Points, in no order, along strands that fork, close into loops and pass close to each other.
In the rows, 100 means zero.
Points whose rows are less than 111 apart are linked; no others are. Some points are linked to none.
k_560: 114	118	70	97	77	74	61	113	113	99	105	121	75	83	109	80	98	113	97	98	101	127	120	88	71	185	87	112	66	100	85	71	104	114	104	114	107	102	121	98	64	107	116	117	102	111	103	100	125	133
k_899: 87	40	107	107	112	131	121	113	77	95	89	96	81	138	87	129	92	109	95	93	104	72	105	87	107	51	65	85	122	112	105	99	104	92	127	93	101	99	90	114	114	93	84	106	78	74	118	108	79	74
k_792: 134	63	103	66	125	93	125	122	64	110	103	104	77	125	73	103	103	112	85	106	120	111	91	107	97	85	82	114	122	94	115	90	98	73	118	81	109	98	102	133	101	102	116	81	77	109	106	99	91	41
k_953: 105	122	87	93	114	120	90	124	98	102	99	93	117	121	79	103	91	93	77	95	113	97	139	105	137	74	71	84	89	57	119	92	115	95	104	98	126	112	102	104	88	85	97	116	99	110	104	75	75	84
k_350: 68	119	109	96	105	77	89	94	87	116	133	103	110	85	103	52	102	71	126	131	77	99	62	92	80	104	148	105	97	107	96	115	78	121	89	79	53	108	94	89	98	77	112	74	112	92	106	91	117	80
k_73: 123	87	105	94	112	80	121	103	111	111	82	100	84	129	88	139	89	130	75	90	126	134	97	92	88	130	66	111	93	70	105	55	111	52	139	106	145	121	100	110	96	96	93	107	101	130	96	102	102	82
k_794: 76	119	102	108	87	106	79	89	87	93	108	73	104	111	89	78	67	111	99	122	113	111	58	124	100	120	81	132	111	123	89	125	84	73	99	87	99	130	112	110	106	85	79	126	101	83	75	64	113	67
k_189: 108	117	111	92	100	121	106	79	104	112	81	72	103	108	88	115	87	111	102	97	109	111	122	115	118	123	94	83	103	64	83	87	91	77	127	126	125	123	105	111	103	127	96	101	104	104	83	95	69	102
k_938: 96	89	122	100	111	80	106	110	88	103	114	123	71	92	99	97	112	92	97	127	90	98	83	91	90	68	122	103	97	118	107	116	80	117	88	72	53	80	109	92	120	98	114	77	107	95	100	128	129	89
k_439: 86	109	79	113	115	96	77	102	118	109	110	93	91	120	103	83	85	122	83	89	109	122	111	116	95	162	61	119	100	101	99	71	92	59	101	111	133	123	116	95	89	84	96	107	118	97	104	72	88	79
k_32: 102	78	77	119	92	100	110	105	127	120	91	94	89	134	100	95	107	94	77	91	140	118	96	101	77	125	73	87	119	84	88	66	96	92	129	88	121	108	78	92	119	72	98	130	127	118	84	81	102	105
k_708: 114	117	74	113	135	100	83	110	102	107	90	105	113	56	97	115	100	88	137	95	90	111	115	118	106	92	140	89	60	86	120	116	121	130	90	102	92	103	134	70	107	125	116	65	120	110	73	139	137	135
k_841: 93	84	132	91	70	79	114	84	96	98	114	113	105	114	131	89	112	77	94	107	87	84	64	91	87	100	127	98	140	135	98	110	91	117	94	83	59	62	70	111	94	115	75	107	94	84	115	110	104	118
k_857: 111	117	96	79	98	88	79	110	94	116	119	95	71	112	81	59	115	94	97	106	103	101	104	104	98	135	89	102	121	88	71	97	81	82	92	101	93	93	103	126	92	106	105	106	91	103	75	76	103	89
k_90: 100	55	101	99	105	111	111	125	94	101	85	82	90	132	86	110	98	112	82	107	136	81	100	94	101	70	64	82	119	91	106	96	97	80	135	86	118	106	83	113	120	84	81	130	105	83	89	85	94	73
k_909: 100	113	91	127	107	88	81	122	105	113	112	99	83	93	101	96	124	92	120	105	106	63	99	119	96	78	129	76	84	89	115	124	102	134	57	90	68	91	123	81	136	86	88	81	137	94	99	121	131	114
k_965: 99	106	77	91	76	130	127	103	108	116	79	111	118	142	109	94	113	111	66	95	102	95	115	108	82	101	83	73	100	81	109	83	102	103	129	105	132	105	72	110	75	93	105	113	62	119	119	72	52	89
k_471: 90	110	122	93	98	110	107	72	90	97	108	87	117	109	97	91	84	79	93	98	79	111	69	117	119	113	101	118	122	119	72	97	85	65	110	104	92	102	86	129	77	116	94	104	72	90	93	87	88	89
k_362: 129	81	87	80	111	84	114	94	90	123	111	111	69	143	108	80	114	116	67	84	108	104	96	112	70	142	70	99	121	86	99	61	91	61	124	118	144	100	89	129	85	102	102	103	69	106	104	83	84	73
k_698: 105	103	107	99	121	106	82	108	85	82	100	79	104	65	76	112	75	115	111	92	99	75	112	118	120	57	109	108	81	102	97	128	101	95	74	102	94	99	123	98	120	100	101	89	110	80	71	102	110	98
k_473: 119	103	111	90	99	73	101	110	108	89	91	115	116	115	96	104	91	102	64	99	99	114	76	92	100	105	72	142	97	115	97	87	102	72	109	74	118	113	102	137	91	102	102	104	71	96	109	89	117	84
k_991: 66	85	72	129	108	138	123	94	123	116	91	87	122	149	106	79	92	88	88	98	113	138	101	106	103	115	74	112	122	103	104	81	117	93	125	85	126	129	75	92	108	66	111	117	116	107	136	57	70	61
k_377: 133	123	90	88	107	93	87	111	96	114	99	97	78	73	89	95	119	93	120	99	102	91	132	111	123	114	115	74	89	70	84	118	100	118	78	111	90	87	113	94	110	128	111	92	109	110	54	108	112	132
k_202: 105	128	78	119	125	97	97	89	112	119	92	116	120	73	87	102	99	78	134	113	98	116	118	100	106	102	129	81	73	74	115	102	106	113	90	103	101	114	118	67	101	111	121	65	126	113	88	135	114	121
k_3: 116	133	83	75	118	112	51	111	90	95	100	83	111	63	92	92	97	105	107	75	90	127	123	112	127	127	97	112	91	76	86	94	117	98	112	110	116	118	138	117	79	133	110	106	91	105	62	83	110	116
k_858: 90	99	104	115	104	93	70	126	90	97	115	103	72	95	102	97	129	96	103	97	102	60	115	98	109	71	99	80	104	98	99	121	108	136	62	100	66	70	109	95	130	81	84	103	131	77	89	103	116	112
k_152: 75	94	123	102	128	79	84	88	92	79	115	117	81	42	118	104	113	113	112	90	75	66	102	103	90	66	140	117	80	112	105	125	106	126	71	128	78	56	119	86	123	96	112	71	119	66	66	117	140	105
k_114: 86	138	85	94	72	123	90	97	113	91	93	91	140	97	114	81	110	95	99	99	102	109	121	100	117	125	86	98	101	90	87	98	102	98	104	106	115	121	82	102	74	96	107	122	95	100	104	73	65	103
k_547: 76	113	83	117	74	109	99	102	130	123	111	98	120	118	115	62	116	77	120	104	106	113	84	78	80	141	107	99	109	97	86	88	101	118	86	82	88	111	74	75	103	64	110	100	133	115	134	77	87	95
k_670: 105	111	89	112	118	124	91	101	72	103	108	66	104	106	67	92	75	102	115	107	113	76	107	141	124	60	102	87	98	96	113	127	97	87	72	95	102	120	124	88	118	85	89	89	111	90	81	96	89	74
k_218: 87	110	91	114	104	102	83	97	98	104	98	68	96	118	86	96	73	120	96	102	133	111	77	124	102	132	64	124	104	99	93	92	92	52	110	100	130	141	126	109	113	82	81	114	114	101	80	69	115	64
k_923: 107	111	71	109	83	97	98	96	116	97	98	117	107	103	123	86	95	123	88	86	89	133	127	88	80	173	85	101	70	116	98	54	111	86	107	127	128	109	99	90	41	93	116	102	82	120	144	94	61	110
k_855: 66	114	103	95	73	113	101	100	101	112	122	89	114	132	113	57	113	71	114	99	92	117	68	86	87	135	102	102	127	116	70	106	97	102	94	81	60	106	62	98	82	78	104	107	110	96	122	75	80	86
k_847: 87	119	105	100	84	90	73	108	92	87	106	73	109	83	84	90	73	112	95	118	105	103	57	131	97	95	97	135	95	119	91	141	83	100	86	78	85	123	120	105	116	91	87	113	102	85	86	72	125	86
k_655: 73	106	117	100	121	123	105	84	109	93	93	95	137	68	96	98	88	81	119	81	69	109	106	100	133	75	133	104	95	115	86	106	98	85	111	100	86	87	91	89	98	115	108	80	91	97	84	107	87	116
k_606: 110	111	92	92	71	67	78	97	126	100	109	113	79	85	110	82	95	97	102	107	91	118	96	92	80	174	105	127	93	95	77	83	83	112	104	99	98	98	112	104	87	114	112	98	111	104	105	115	130	126
k_60: 123	91	97	90	105	102	120	129	103	95	79	108	96	123	100	141	103	118	68	81	92	82	125	78	111	59	63	68	92	77	119	74	114	95	120	105	131	93	88	106	91	103	73	114	64	119	108	107	77	106
k_599: 97	122	61	129	103	84	78	113	113	107	120	80	97	115	76	96	94	98	124	106	97	100	66	154	86	110	128	112	74	98	114	123	105	104	65	76	103	143	139	83	113	76	112	72	114	127	117	111	134	96
k_226: 118	120	96	92	107	72	90	121	95	97	108	81	66	61	89	117	93	101	106	117	99	111	64	132	79	106	128	132	61	85	101	139	73	128	86	99	72	99	139	99	123	104	124	68	105	117	88	102	163	114
k_880: 120	110	56	114	101	96	77	101	115	112	98	92	96	109	77	111	81	112	123	92	118	121	112	130	85	155	94	107	86	74	107	88	105	94	89	110	133	132	133	86	99	105	103	92	135	118	101	115	107	111
k_753: 119	98	87	98	126	109	100	118	94	110	94	78	100	131	62	109	82	105	82	94	128	105	125	118	120	78	79	88	95	49	130	90	113	87	111	96	139	121	114	97	110	74	97	95	128	118	97	82	85	68
k_149: 121	110	104	65	122	88	69	118	96	90	94	88	98	57	88	104	94	103	95	81	81	129	98	104	122	116	111	130	86	87	87	100	111	98	124	100	107	93	135	120	88	140	120	98	85	107	62	102	137	119
k_20: 103	91	62	107	117	113	88	119	92	120	114	88	92	138	70	71	104	85	95	97	132	104	115	131	100	96	86	86	114	76	116	98	101	109	91	74	118	118	112	94	116	68	106	101	135	110	86	73	94	71
k_981: 106	79	127	92	103	85	88	114	100	58	85	79	83	62	88	149	85	142	96	81	107	70	102	63	118	64	70	112	95	102	90	97	108	77	106	110	108	94	105	116	116	95	78	112	96	82	82	117	123	99
k_287: 81	103	107	122	86	107	81	90	112	80	97	108	93	61	136	130	126	113	105	68	90	88	143	81	124	82	105	82	106	105	92	105	127	138	78	135	97	69	112	72	125	85	89	99	121	97	89	132	101	153
k_168: 144	116	73	98	118	88	71	124	90	103	87	80	97	91	67	130	91	109	120	99	121	114	113	125	102	116	94	100	73	56	119	102	130	110	85	100	124	123	141	99	95	118	103	97	121	121	76	113	131	112
k_201: 67	94	106	133	97	143	95	93	101	93	100	62	116	122	92	115	60	92	102	102	123	77	100	108	140	58	67	82	109	110	97	118	103	87	113	104	93	111	96	102	114	84	68	137	110	73	105	79	84	91
k_977: 78	75	125	94	93	104	105	92	68	92	120	110	99	112	107	94	88	78	94	104	82	82	61	94	102	76	115	98	136	150	93	131	98	102	102	88	48	72	76	116	90	104	76	118	83	75	108	100	100	111
k_924: 86	101	100	106	86	105	111	85	104	105	108	92	109	139	111	72	105	76	94	101	89	115	70	100	90	139	90	112	129	122	72	89	90	80	107	92	88	104	65	121	80	98	98	107	91	94	113	77	85	90
k_329: 141	104	101	102	102	84	88	121	84	111	95	64	64	78	63	104	91	123	123	111	121	82	72	124	100	95	103	92	101	89	85	133	80	89	85	99	87	98	128	98	137	96	86	87	118	116	66	115	132	95
k_374: 129	79	129	75	103	73	117	86	99	75	101	95	97	76	109	111	89	96	82	75	76	81	82	101	112	67	117	121	113	124	104	100	92	92	95	98	105	60	97	116	89	138	99	87	66	91	83	132	124	111
k_50: 100	131	93	93	101	73	63	117	100	96	114	72	77	81	85	89	93	102	104	109	92	108	63	136	83	126	112	132	85	93	83	133	71	119	89	94	82	116	134	104	116	98	108	88	96	110	93	80	147	111
k_155: 84	90	125	118	73	125	138	80	120	100	59	83	128	124	133	121	101	106	98	114	92	90	84	96	92	93	84	82	110	113	105	90	92	99	123	124	114	100	57	125	97	132	85	128	76	100	124	82	78	127
k_184: 85	120	109	100	84	83	100	108	115	119	122	132	111	77	139	72	142	85	130	121	98	81	105	78	86	100	140	69	95	84	107	101	95	148	78	95	54	74	88	82	107	88	99	93	132	108	116	112	106	112
k_805: 94	124	66	101	79	114	91	94	116	99	92	101	117	102	115	74	104	115	98	98	94	122	135	96	87	161	94	100	76	90	97	73	105	100	100	127	135	126	93	75	55	82	119	104	102	113	128	74	49	94
k_971: 68	83	111	97	91	114	95	99	87	88	119	108	125	113	111	87	82	84	99	115	98	83	77	95	113	77	93	105	125	141	94	138	103	100	101	87	63	91	71	118	82	98	74	142	84	55	113	73	92	94
k_121: 66	87	109	126	75	127	90	101	105	96	93	83	110	119	109	107	101	95	92	95	127	69	101	88	112	75	70	69	125	106	92	118	104	98	105	116	88	86	78	100	121	85	70	141	119	72	99	87	85	123
k_399: 100	128	83	107	123	98	104	74	112	122	102	120	118	85	82	93	96	84	127	118	89	121	122	98	96	127	122	96	80	75	106	87	97	91	95	113	118	125	107	76	83	106	128	63	122	110	104	116	88	92
k_38: 123	111	96	91	67	83	131	74	111	101	92	124	124	101	129	79	121	73	98	101	88	92	93	83	77	117	124	99	106	118	111	79	90	124	94	97	114	90	64	100	67	116	109	85	63	120	137	107	83	117
k_69: 98	60	100	94	106	118	139	92	78	118	88	97	103	162	107	101	93	94	86	99	107	106	72	126	81	104	74	104	131	108	113	82	93	85	136	87	119	115	78	136	94	111	93	104	70	91	118	79	81	64
k_9: 97	64	83	89	118	110	126	92	83	125	104	104	93	161	123	80	101	108	72	83	101	113	88	128	70	138	68	108	134	108	112	64	97	76	131	103	134	111	81	131	84	92	102	99	67	88	121	71	72	59
k_904: 60	119	114	99	111	78	82	105	90	103	129	100	124	55	120	68	108	82	128	112	73	81	69	109	90	80	159	95	88	106	103	137	87	132	80	100	54	85	101	79	107	87	95	81	121	79	96	88	122	103
k_679: 137	83	114	67	120	80	99	115	98	77	94	84	77	43	97	119	88	115	100	89	84	125	96	95	119	97	126	124	78	93	98	118	103	111	114	103	96	67	130	106	102	144	127	79	95	112	56	130	160	118
k_208: 52	87	104	130	104	122	103	102	89	116	110	112	109	109	100	77	115	72	120	107	104	89	101	74	105	58	113	70	122	124	107	119	108	109	92	86	54	88	87	72	118	77	94	95	125	77	118	108	81	100
k_945: 99	110	101	93	113	97	102	105	80	102	112	105	100	103	70	91	84	107	86	119	103	126	87	114	98	91	99	141	86	112	110	105	91	83	87	75	97	121	121	111	105	83	135	80	103	104	107	88	107	38
k_86: 109	117	95	95	83	90	111	89	118	97	88	127	141	90	118	77	116	79	105	114	73	115	102	70	91	125	125	115	90	110	100	80	110	107	91	97	117	107	71	93	72	95	125	93	76	115	137	87	84	105
k_529: 139	66	118	75	106	91	136	95	61	103	95	88	91	135	90	107	90	101	88	103	117	90	66	108	87	84	82	112	134	115	116	95	83	72	123	88	109	94	90	141	92	119	94	90	63	87	106	99	95	55
k_518: 63	111	108	136	96	99	82	72	97	94	107	109	109	65	131	105	124	105	134	73	90	72	123	95	100	77	134	79	116	106	97	120	118	128	70	140	85	71	107	66	132	75	79	87	136	73	101	126	98	129
k_727: 88	119	97	96	64	124	114	102	116	91	87	100	157	95	129	77	119	90	106	112	95	92	106	69	101	99	109	91	99	112	98	106	111	111	93	103	104	101	53	89	82	83	110	117	78	104	143	72	62	106
k_250: 118	85	111	101	97	86	114	98	113	110	99	117	84	108	93	112	110	96	97	126	112	103	105	97	95	98	105	98	104	92	99	100	79	101	92	81	95	91	92	94	118	106	104	91	124	104	91	120	104	101
k_144: 131	107	97	78	82	105	111	77	100	113	83	98	74	102	96	121	98	124	93	93	111	123	128	98	97	146	92	68	87	61	89	70	94	88	146	133	142	115	109	104	86	137	106	114	82	124	83	111	73	114
k_380: 112	94	125	100	85	104	130	81	119	92	61	94	125	118	124	138	91	104	88	96	95	90	91	88	104	92	79	97	105	115	113	71	96	88	133	105	124	109	84	124	97	132	79	115	63	108	115	98	92	128
k_431: 88	79	102	114	83	109	105	109	114	111	86	91	101	134	107	94	114	94	83	106	139	93	87	92	94	102	75	81	121	96	90	93	91	84	126	88	110	104	75	106	119	94	77	139	116	96	80	78	98	104
k_744: 65	89	95	129	103	144	117	89	104	108	98	77	123	142	88	88	72	84	99	115	116	117	87	109	129	85	75	103	117	113	98	108	105	92	119	78	103	125	88	100	113	81	90	122	111	94	122	67	73	66
k_875: 103	114	85	94	81	115	88	87	104	106	70	100	97	107	98	124	79	142	83	90	119	139	136	99	82	141	92	79	70	66	108	62	115	105	155	132	144	133	117	94	68	116	104	121	86	130	105	96	66	114
k_836: 83	90	73	136	96	115	112	89	138	121	93	99	112	134	96	84	99	85	102	103	117	128	92	98	85	132	91	106	111	101	96	79	102	103	107	85	114	118	80	78	120	70	110	106	142	116	128	74	88	92
k_596: 63	72	132	126	96	114	106	52	98	77	98	113	91	102	119	140	109	113	104	91	79	73	108	67	88	63	98	106	131	123	91	110	123	116	93	131	98	80	81	100	132	80	76	108	103	67	118	116	87	111
k_673: 99	108	131	85	118	126	116	74	88	101	100	79	107	109	86	111	68	99	93	100	92	112	90	124	134	94	101	107	108	92	79	87	91	56	120	112	103	113	102	126	98	112	90	94	80	98	91	89	71	74
k_337: 81	95	101	100	116	101	106	96	96	94	109	134	109	80	119	91	131	83	103	96	72	66	127	71	99	54	119	82	101	115	111	103	105	112	81	111	85	72	75	99	94	103	109	93	80	78	103	113	90	112
k_764: 115	80	87	95	102	82	111	128	110	103	87	129	111	138	96	97	107	96	68	105	114	116	93	91	86	95	71	123	107	110	113	89	112	96	106	59	117	110	87	125	102	90	104	112	87	105	121	85	103	85
k_356: 78	74	139	117	99	118	104	77	81	75	96	86	98	83	87	135	59	120	97	105	99	81	71	98	101	58	98	116	100	144	90	122	99	86	94	110	71	88	101	105	124	91	81	119	112	64	93	107	99	95
k_448: 89	116	99	117	83	127	94	99	118	88	80	102	116	71	114	119	119	99	104	78	103	95	152	74	122	75	105	69	90	97	108	100	124	129	87	123	95	80	100	62	101	97	105	105	112	114	108	123	81	161
k_150: 62	105	111	119	124	99	77	92	65	95	129	104	93	62	105	85	97	103	123	93	77	63	86	120	85	56	144	98	89	128	105	142	101	120	67	124	55	80	117	82	124	69	86	83	113	62	72	106	120	102
k_499: 160	92	117	64	118	70	129	109	90	90	92	100	75	78	79	139	97	125	97	106	105	113	112	84	112	84	94	108	82	65	114	94	108	75	98	101	115	85	107	118	83	125	120	87	87	112	85	121	112	77
k_587: 138	98	100	87	90	86	106	108	109	98	100	122	68	67	114	118	119	103	107	116	104	103	137	91	116	109	107	69	73	78	100	109	105	138	82	112	94	77	111	79	101	131	102	103	110	122	68	134	118	138
k_622: 83	128	80	108	118	82	90	85	104	119	124	111	101	87	87	65	95	78	131	129	86	110	83	108	79	123	129	109	87	97	100	101	79	101	84	90	86	123	108	79	98	83	123	59	125	100	102	104	113	70
k_89: 156	104	92	81	113	75	95	121	93	101	87	100	82	82	70	132	95	123	103	112	124	121	119	95	96	127	84	106	73	51	104	96	113	97	96	110	125	106	121	104	88	121	111	107	115	122	74	111	127	96
k_787: 94	81	113	107	122	131	124	106	94	95	95	97	89	126	90	144	85	100	87	76	83	74	121	78	127	40	73	77	107	98	100	84	108	83	119	108	105	92	89	112	112	93	80	95	71	92	120	114	74	93
k_491: 148	106	117	63	96	91	132	74	98	103	79	100	82	103	107	140	91	118	88	79	89	120	108	95	106	117	98	81	90	67	108	64	103	88	143	123	140	107	102	112	82	151	93	98	60	129	98	123	82	114
k_160: 122	112	103	93	88	55	94	103	119	93	104	119	88	109	104	78	97	88	72	105	80	118	86	96	75	143	101	142	95	111	90	81	93	98	93	84	106	99	102	126	76	106	121	93	86	100	121	105	129	100
k_474: 115	88	135	83	103	93	115	104	105	71	71	79	102	93	108	157	75	124	92	84	108	84	93	74	120	72	74	100	101	103	105	72	101	62	136	104	119	111	92	130	107	124	71	112	70	93	97	109	108	102
k_757: 97	85	120	101	72	83	108	93	120	95	115	146	83	86	149	98	138	106	107	118	95	79	125	74	85	91	120	78	106	104	113	100	95	140	74	105	73	58	93	79	115	96	86	102	122	100	115	126	102	115
k_541: 109	110	91	90	51	108	130	94	127	97	85	123	96	87	118	101	139	109	99	106	122	99	130	83	91	98	116	56	80	104	97	106	93	134	94	114	96	80	78	74	76	100	109	106	87	144	109	115	67	137
k_870: 66	109	111	103	124	127	103	94	92	91	112	105	134	79	88	87	70	80	99	103	69	108	85	105	134	53	117	120	83	129	92	111	97	86	102	78	79	102	101	93	97	88	109	95	80	95	104	92	93	75
k_884: 91	73	142	86	110	75	102	75	87	70	118	109	83	64	111	106	97	109	97	92	71	72	95	101	94	63	140	122	106	129	99	124	95	99	82	116	81	48	97	102	106	111	101	86	96	67	73	130	122	107
k_130: 115	96	102	97	64	80	103	87	131	103	91	131	104	90	112	96	110	97	107	129	107	109	104	95	78	138	116	112	93	89	98	97	83	122	95	94	105	94	91	96	106	109	102	103	125	107	106	118	106	121
k_987: 88	111	120	89	90	99	101	73	108	91	103	86	116	82	100	86	95	76	100	86	70	117	73	113	120	120	129	119	114	120	62	108	90	86	114	100	80	84	89	108	88	128	106	90	90	102	86	107	104	125
k_426: 108	113	63	116	113	88	77	112	107	111	116	87	84	112	63	102	78	117	110	97	111	117	86	145	83	137	95	127	82	91	108	106	96	89	71	92	118	132	144	89	106	82	113	78	126	120	107	101	123	75
k_323: 81	137	61	114	91	93	56	108	118	97	118	70	113	90	109	73	97	102	128	89	74	112	82	120	98	163	105	122	94	105	88	104	93	112	71	90	109	134	120	77	86	89	103	90	116	96	118	84	109	106
k_22: 64	78	132	131	101	115	90	60	87	78	99	94	91	87	94	139	80	117	108	88	95	71	97	87	96	60	103	114	109	126	92	124	116	107	84	133	90	92	101	94	137	70	78	108	129	59	97	114	99	98
k_421: 110	120	89	97	137	113	72	129	84	87	98	67	104	56	75	107	82	107	111	88	86	86	91	143	128	67	123	115	62	99	102	131	106	106	78	97	90	104	146	96	113	106	111	85	91	104	64	94	134	105
k_797: 71	98	100	130	112	90	100	106	107	126	118	122	104	95	117	70	127	85	136	125	113	85	91	87	84	74	132	70	102	97	124	111	92	133	87	86	57	93	106	66	132	74	92	82	142	87	117	122	113	97
k_595: 71	54	119	119	94	124	125	72	89	91	103	119	87	126	132	125	123	101	105	92	83	69	98	71	79	63	92	82	143	135	107	109	109	117	99	114	83	75	70	98	114	99	74	106	89	72	130	115	78	114
k_318: 144	82	107	70	135	85	130	126	76	104	100	112	76	111	76	129	110	111	87	108	105	100	113	88	108	64	88	99	94	82	119	93	109	80	98	87	108	89	100	120	90	111	112	80	86	110	99	110	98	62
k_484: 113	106	111	82	58	81	122	84	103	104	112	110	115	115	136	72	128	69	98	93	94	81	72	89	79	116	120	88	135	121	96	92	86	125	91	93	79	73	58	111	76	119	93	102	77	110	118	110	91	120
k_24: 112	99	101	87	110	93	98	100	78	121	114	95	74	131	90	80	110	100	81	90	110	103	81	102	102	133	67	102	134	98	75	76	91	43	126	114	117	99	101	136	89	101	86	109	65	111	86	78	99	76
k_829: 97	114	86	109	108	119	103	123	104	103	89	120	120	117	89	97	115	82	83	105	104	95	143	86	119	65	91	79	89	81	118	96	117	110	88	93	109	102	86	86	92	90	113	107	103	108	117	86	75	106
k_668: 116	85	122	85	117	90	93	122	85	74	99	85	77	65	76	126	94	124	95	96	94	69	106	87	120	58	89	109	93	104	89	112	100	89	86	108	92	76	107	116	115	97	96	99	93	82	73	109	117	86
k_270: 103	105	93	98	116	87	86	92	110	99	107	103	96	107	119	94	73	135	79	90	90	134	118	106	98	173	77	125	85	106	107	60	102	57	112	123	132	113	123	101	64	112	110	98	99	89	129	98	77	97
k_164: 88	128	92	116	83	104	72	112	119	97	94	88	130	82	99	96	107	87	109	90	103	100	94	107	124	102	105	95	100	99	93	121	106	119	85	86	86	103	108	84	117	99	91	104	126	104	102	99	103	138
k_629: 105	101	121	95	104	75	110	120	79	106	122	104	53	74	97	102	100	95	93	135	99	101	65	112	71	75	132	114	72	101	110	126	66	129	88	84	43	83	128	88	132	91	126	67	108	115	91	120	154	86
k_516: 81	93	99	100	71	127	128	103	104	100	99	110	146	121	136	77	122	80	114	102	99	89	80	70	92	84	95	89	129	132	104	113	117	113	98	90	80	87	47	99	92	95	91	122	73	88	157	80	70	111
k_290: 98	82	115	103	132	96	99	89	102	73	104	122	69	70	108	138	122	111	97	76	64	75	139	63	111	55	102	107	79	100	101	94	130	115	72	124	107	80	104	90	108	90	108	77	94	92	71	133	123	109
k_911: 120	114	58	109	86	102	68	99	103	109	90	99	100	105	84	106	88	122	103	88	131	131	138	111	80	152	82	88	75	66	109	74	116	110	111	123	144	131	125	85	73	105	99	121	118	127	92	98	88	119
k_597: 96	145	60	98	115	118	54	105	101	95	110	74	119	75	95	87	99	98	124	75	78	123	106	129	126	136	110	115	90	88	89	102	111	109	83	98	114	134	134	90	78	114	109	85	106	108	88	90	103	110
k_507: 83	88	102	98	114	120	96	107	52	107	117	99	91	107	72	70	85	92	112	128	109	87	97	121	101	67	109	95	113	116	105	133	88	98	92	77	65	113	110	96	110	87	101	101	106	79	85	90	88	61
k_307: 126	76	84	100	98	74	108	113	118	111	90	114	75	116	95	112	103	113	75	101	136	121	98	88	72	134	70	107	100	78	90	63	96	71	128	91	139	108	89	97	107	83	93	123	116	129	77	97	127	96
k_931: 93	130	106	75	78	115	95	103	107	90	91	95	129	92	116	103	110	90	90	78	108	87	117	95	126	96	79	79	108	97	77	98	101	80	117	115	104	97	80	123	80	123	93	127	63	102	84	91	77	125
k_264: 97	77	85	102	100	105	111	127	109	100	87	133	120	127	99	83	117	93	86	116	110	99	118	82	94	72	87	105	103	102	123	99	111	115	100	61	109	108	83	105	102	88	109	118	98	93	129	78	86	87
k_905: 125	111	94	84	68	88	118	85	118	102	98	141	88	77	114	95	124	93	110	120	104	109	131	89	94	128	123	82	76	87	100	97	94	138	90	107	101	87	91	84	79	122	113	100	102	131	96	127	97	133
k_16: 88	131	90	117	102	126	111	106	117	96	83	109	140	84	100	97	117	83	105	94	95	101	141	72	119	69	110	68	82	87	115	98	124	111	91	112	99	95	87	64	87	94	120	98	102	121	121	105	71	133
k_70: 134	94	128	72	95	63	113	97	110	83	103	97	78	74	96	111	94	94	80	107	86	116	73	104	107	97	129	137	96	107	97	109	86	96	98	91	93	70	112	113	96	133	129	76	80	108	88	133	148	105
k_583: 120	87	119	87	89	86	112	87	121	77	82	118	114	81	122	130	108	105	87	92	83	90	110	82	109	83	100	103	103	117	106	89	100	108	100	99	113	82	88	105	98	132	92	106	78	105	103	123	96	137
k_798: 57	65	113	114	106	116	98	106	49	108	117	119	84	112	87	69	100	87	128	119	109	84	95	97	89	65	120	81	116	131	118	130	96	112	101	77	37	104	108	80	109	81	98	101	107	67	96	110	89	81
k_231: 94	36	105	104	101	115	133	100	70	105	95	108	84	145	115	113	117	88	106	89	97	75	89	88	87	66	80	85	142	134	118	104	93	113	111	77	88	82	82	104	107	119	76	96	71	79	121	116	83	102

A fork is a point with three links, a tip a point with one. Leave the first point through the second and follow the links. Name the first fork or tip that comes.
k_250; k_938 | k_114
k_805; k_923 | k_130
k_884; k_152 | k_708
k_499; k_318 | k_857
k_202; k_399 | k_374
k_857; k_24 | k_880

How many points has the smallest loop of links through each point below? Write none if it is on no loop.
k_121 | 7
k_189 | none
k_287 | none

A piece is two or more points that can be reached from each other along the links. Count, over all rows, the pieces, the separate loops (a circle has one, a figure eight two, a Y none), the forks (points with three links) and the tips (points with one).
pieces | 3
loops | 1
forks | 17
tips | 21
